Each row is a point on a tangle of strands that fork, close into loops and nearly touch. The rows are in no order.
Two points are linked if the straight distance between their rows is under 54.6.
K895: [-16   9  37  11  -1 -17 -13 -32  -3  -6  -7  -7 -15 -11  -3   1   1   5
  16 -40  10  -7   7]
K938: [ 16  11  -2  22  -1   4  -5   0  -1  -9  22   3 -19 -15 -17 -12 -11  15
   8  17 -18  -9 -19]
K553: [-26  -8  22  15 -22 -16  16 -30  20   1  -6 -17 -13 -36 -24  14  -6  10
   0 -13   0  25  -4]
K11: [ 21   5   4   4  20   1  -5 -13 -20  -5  29  10   2  27  25  -4  -2   0
   7 -10   3 -39  14]
K557: [-29 -22  -6 -27 -16  -6  11  12  14   0 -21 -10   3  -3  -3  24  13  -1
 -43  16   9  31  -7]
K331: [ 11  -8 -19   4  -7  15  16  32   7 -22  15  -3 -10 -22 -12  -1  -6   4
 -15  33  -3  12 -23]
K125: [ 25 -36 -18 -21   3  23  40  -1  15  -9  17  -2  -6  -4  18   1   4  14
 -14  28  19   6 -12]
K308: [ -9  -8 -16   2 -16  19  25  22   7   0  16 -11 -11  -7 -17 -14 -14  11
 -16  34  -8  17 -14]
K615: [  4 -11   3  11  -2 -19 -12  -2  19 -34  -6 -16 -24  -7   1  26  -3  10
 -25   4 -26 -16   9]
K813: [  9  16  27  23   3 -18 -20 -29 -21  -7  23   4 -17  -2   9 -19  -7  11
  16 -24  -4 -31   3]
K382: [ -3 -10 -21  -7  -4   2   5  36   7 -18  -9  -6  -1 -13  -3  10   8  -7
 -23  18   4  16 -10]
K801: [  0 -30   7 -23   0 -12  -5 -10  12 -24 -17  -8  -5  -9  23  37  22  -9
 -33 -14  33  10  -6]
K738: [-10   2  -9 -23  14   9   7  -5  -3  44  -7  14  45  48  -1 -21  -5 -15
  16   1 -17   0  22]
K490: [ -8 -14  18 -17   2  -6  13 -47   7  29  14  -4   4  35   0 -21  -4  11
  12 -25   3 -17  22]
K16: [-25   2  11 -15   2 -15 -13  -7  14   3 -33  -2   1  32  -7   7  -6   7
 -17   1 -30 -14  23]
K414: [-12  21   5   3  -2  10 -10  -8 -11  26  -8   4   1  -3  -5 -22   0  -6
  32 -22  14   5  -1]
K922: [  8  15 -11   1   6  16 -13   9 -19  33  -9  18  19  28  16 -17  -2 -15
  28   1  -4 -12  10]
K164: [ 11 -23 -24 -32   3  26  35  11   8   3  15  -2   6   6  11  -5   9  -4
  -6  16  31  15  -3]
K494: [  5  20  -4  30  -6   4 -27  15 -10   6  -1   6 -12  -4 -15 -10  -9   4
  10  12 -35 -10 -10]
K506: [ -4  10  19  21  -5 -19 -25 -23  -6  -2   4  -5 -19   9  -2  -9 -10  15
   5 -15 -20 -33  10]
K70: [ 29 -42  -2 -14   6  17  43 -23  18  -5  24  -6 -10  14  18   0  -9  26
 -13  29   2 -15  -7]
K663: [ -9   6  -4  14  -2 -21 -20  25  10 -21 -26  -3   4 -26 -11  44   6 -16
  -9  -5  -6  21   0]
K952: [-13   1  15   3  -2 -17 -15 -21   3   5  -7  -7 -13  35  -5  -8 -13  12
  -6  -2 -34 -28  21]
K523: [ 27  24 -21  25   2  25 -16  28 -28  13   8  21   4  -3   3 -24  -7  -1
  20  26 -18  -5 -18]
K367: [-29  -6  -5  -5 -22  19  32   5   7  13  10 -16  -3  -6 -15 -17 -12  12
 -13  21   4  30 -12]
K455: [-11   7  -9 -23  13  11 -11  25 -11  11 -33   9  21   8  17   7  16 -25
   6 -12  28  14   1]
K400: [  6   9   1   0 -10   5   6 -23  -1  44  29   9   0  15 -10 -44  -6  21
  21  -5 -12 -13   1]
K97: [ 10  22  11  38 -12 -14  -8  -8 -12  13  20  15 -10 -32 -30 -36 -13  14
  26  -2 -18   3 -27]
K406: [-19   1   6  -8  -5  11  -2   5   1  -8 -12   0   4 -28  -1  23  17 -18
   4 -15  35  38 -15]
K623: [ 18 -50   2 -21   6   1  29 -23  13 -13  10 -11  -9  23  24  12   2  14
 -22   8   6 -16   8]
K604: [-24 -18  -5   2 -21  -3  21  11  18  -9  -8 -15  -5 -27 -11  30   0  -2
 -31  11   3  40 -12]
K522: [-27  10   8  12 -13   1   5  14   1  -2  -8  -5   5 -32 -20  20   3 -19
   8  -6  16  40  -9]
K302: [ 27  20 -14  13  15  21  -8  22 -13 -13  17  15  -1 -15   4 -14  -2  -6
  15  15   6   1 -22]
K128: [ 17  -6   5 -16  17   5   4  -5  -5 -26  13   2  -8   4  28   7  11  -3
  -1 -12  26 -12   3]
K890: [  4 -31  15 -14  -1   3  32 -48  10  13  19 -11  -4  23   8 -14  -5  21
   2  -7   4 -19  15]
K478: [-32  24   7  -5  -4  16  -2   5 -11  33 -24   0  13   1  -6 -12  -2 -11
  21 -12  18  22   1]
K654: [ -3 -16   6  -1  -9   6  17 -22  12   4  14 -12 -19  -8  -8 -15 -10  21
   1   2   0   1  -7]
K271: [ 11  10  20  12  16 -13 -15  -7 -13 -45   8  -2 -14 -15  23  21   6  -7
   0 -20   9 -21   1]
K429: [-15  18   0  18  -6  12  -2  15  -5   1  -5  -2   0 -25 -18  -5  -1 -10
  18   1   4  24 -10]
K811: [ 14  28   8  49  -5  -6 -26   7 -20   2   5  13  -6 -26 -23 -16 -12  -1
  31   3 -29  -4 -16]
K846: [-36  20   0 -15  -2  13   2   8  -7  36 -28   5  22  22  -6 -21  -7  -6
   7   6  -7  15  11]
K416: [ 23   8 -10   6  16   8 -17  31 -12 -16  -2  10  -5  -3  13   2   7 -13
   6   5   2 -13  -5]
K252: [-20 -12  -8 -20 -12 -35 -22  11  22 -14 -42  -9   9 -10  -2  51  11  -1
 -53  -1  -2  12   3]
K564: [-32  -7   7  -4 -19   0  11  -7  18   2 -13 -15 -10 -16 -15  14  -3  11
 -17   2  -2  28  -4]
K425: [  0  -2   6 -17  18   5  -2  -7  -9   6  -6   8  15  37  18   1   7 -15
  10 -19  13 -15  22]
K209: [-17   4 -14   1  -9  -3  -4  24  11   0 -15  -8  -4  10 -20  -1  -6   5
 -20  20 -30   5   3]
K541: [ 41  20  -4  14  13   2   5  -3  -5 -42  27   9 -10 -39 -11  -1 -10  10
   5  26  -3   3 -36]
K194: [ 19  17 -25  -6   0  33  17  -3  -3  45  38  20  35  24   7 -29   1  -3
  27  10   4  -8   1]
K287: [  1   1   5 -13  14   2   1 -17 -11  28  -1   9  33  49  13  -8  -3 -15
  20 -18  -4 -19  28]
K264: [-17 -10 -20 -31  -2  -9   1  49  -7   9 -43   2  33  11  -5   2  16 -12
 -34  21  10  24   3]
K279: [ 37  12   3  24   4  -5   4 -17  -1 -35  34   3 -21 -31 -13  -7 -14  27
  -2  28 -19 -11 -27]
K338: [ 30  -8  -4  -4  30  -7  -3  12 -24 -21  18  10  13  33  35   9   8 -13
  -6 -13  15 -41  17]
K735: [ 11  -9  11  20   0 -35 -13 -12  12 -47   1  -8 -13 -44   4  52   9 -10
  -3  -8   3  14  -1]
K680: [ 15 -14 -35 -29  13  17  20  33   0   8   3   4  23  18   9 -12  14 -11
  -8  14  22   8   3]
K471: [-19  -3   3  -5  -5 -11  -6   0  19 -10 -20 -15 -14   8  -7  15  -3   8
 -23   3 -23  -6  10]
K160: [  1  14  -8  25  -3   7  -1  32  -7 -18   2   5   0 -33 -18   7  -1 -15
  14  17  -1  26 -19]
K249: [-12  -2  19 -10  -2  -2   7 -38   3  17   4  -7 -10  11   4 -19  -3  11
  15 -29  19  -8  12]
K638: [ 10  15   3  16  12  -8 -36  14 -27  -4 -34  12   1  17  22  10  -4 -16
   4  -9 -19 -27  15]
K317: [ 28  -1  -9  -1  20  -2 -18  24 -14 -16  -2  10   5  22  22   2   7 -14
  -4  -3   4 -30  12]
K779: [ 21   4 -37 -15  11  32  15  31  -6  18  19  15  22  12  10 -22   5 -12
  12  22  19  -2  -3]
K618: [-27  19  -7  19 -15   2 -11  24   1  11 -25  -5   3  -1 -24   1 -14   2
  -4   9 -34  10   0]
K362: [-10  -7 -16 -31  11  15  20   1   7  32   2   4  33  37  -3 -19   2 -13
   7   8   3   8  13]
K108: [  6 -27   2 -21   4   4  20 -19  14   2  10 -10  -9  28   7  -4   1  11
 -11   7  -3 -13  15]
K364: [ 29   6 -13  -7   9  18  15 -14  -4  31  38  17  39  34  12 -19   0  -8
  24  -5   1 -22  12]
K723: [ 19   9  19   6   9  -4  -4 -33 -22   1  42   8  -8  10  16 -19  -7  16
  13 -18   5 -36   3]
K878: [ 16   0  -1  -3  -2   6   9 -31  -3  48  39  13  26  38   0 -29   0   7
  28 -13 -13 -21  12]
K994: [ -9  -8  33  -5   1 -12  -1 -44  -2  -7   6 -13 -20   5  16  -3  -1  11
   0 -31  11 -20  12]
K969: [ 16  15   3   9  10   8 -18  -3 -21  15   9  13   7  22  16 -16  -2  -3
  24  -8  -3 -24   4]
K240: [ -3 -15  23  10 -14 -13  13 -34  15  -8   4 -15 -26 -25  -9  -5  -8  22
   5 -13  -1   4  -4]
K920: [  5  -7   9  29  -8 -31   2 -13  20 -35   7 -11 -15 -45 -21  40  -3   2
   3   4 -14  17   1]
K250: [-13 -19  11 -22  -8 -23 -18 -12  18 -18 -30 -10  -2  -7  14  51  19  -3
 -44 -14  11   7   5]
K577: [ -8  -6  -7   3 -12 -28 -16  14  22 -27 -21 -15  -5 -24  -6  51   7  -4
 -30  -3 -10  13   5]
K461: [  0 -16   3 -25   9   3   0  -2   6 -14  -7  -6  -5   8  18  15  18  -7
  -9 -16  27   2   7]
K58: [-12   5   6 -15   6   3 -15  11  -4  -8 -26   6   8 -15  14  22  23 -26
   4 -25  34  20  -7]
K504: [ 24 -10   2  -4  20 -12 -10  12 -14 -42   1   1 -11  -1  32  22  18  -8
 -13 -12  24 -19   3]
K691: [ 25  16  -3  29   4   0  -4  18  -6 -35  18   9  -5 -42 -20   6  -2  -7
  18  26  -8  14 -24]
K874: [ -8   0 -11 -23  12  11   2  10   0  14 -14   6  19  27   7  -4   7 -16
   6  -3  11   4  13]
K394: [-20 -22   8  -2 -22  11  35 -13  15   5   4 -21 -14 -19 -13  -4 -10  20
 -13  11   6  22  -8]
K661: [ -3  11  -6  15   1 -11 -31  24  -5 -11 -37   1  -3   9   0  15  -3  -4
  -5   3 -29 -14   9]
K387: [ -8   1  18   6  -9 -10   6 -34   2  28   8  -1 -11  -6 -10 -43 -10  15
  18 -28  11  -7  -1]
K991: [-17  18  -2  20  -7 -11 -20  24   8  -8 -36  -1   1  -8 -15  28  -5  -9
 -10   2 -23   9   5]
K118: [ 14  15 -21  -7   4  34  15   6  -4  24  30  11   9   1   3 -30  -1   5
  20  13  15   1  -6]
K585: [-22 -20 -10 -46   1 -16   1  21  11   5 -38  -5  24  13  -3  15  21  -7
 -44  12  15  22   5]
K715: [  3  -3  22   8   7 -27 -18 -11  -1 -44  -5  -8 -11 -28  17  43  12 -12
 -12 -25  10   1   2]
K902: [-20  15  21   2   0  -1 -11 -18  -3   5 -16  -5  -3 -11  -3   0   7  -9
  22 -35  21  10   4]
K773: [  1  -2  -1  24  -7 -14  -2  -1  20 -29   5 -13 -21 -26 -19  24 -11  10
  -9  10 -28   1  -2]
K109: [  9  15 -17  12   0  15 -14  21 -25  31 -11  15   7  21   7 -19  -8  -6
  18  21 -28 -10   0]
K566: [ -9   1 -21  -9   1   2  -4  47  -4  -1 -29   2  14   3  -1   5   9 -14
 -15  16   2   8   0]
K674: [  3  10   7  22 -18  -8   4 -14  -4  34  28   9 -15 -23 -26 -48 -15  22
  19  -6 -10   2 -23]
K647: [-17   6   0   6 -19   7  13 -11   1  37  19  -1  -6  -1 -25 -46 -14  16
  10   3  -6   6  -9]

How many points has the smallest loop of links through each point below? Write 0 if it is on no loop.
K394 | 5
K362 | 5
K735 | 18
K11 | 9
K367 | 11

A piece is all that can be reached along the links. How many separate loops has the piece of each point below (a circle has one, a figure eight two, a Y none), and how many tips (points with one link)?
K801 | loops 2, tips 1
K874 | loops 1, tips 2
K394 | loops 2, tips 0

A fork is a point with three links, a tip a point with one. Leave the first point through the second and follow the links. Name the first fork or tip that comes.
K271, K504 | K991
K125, K164 | K874
K128, K504 | K471
K194, K118 | K249
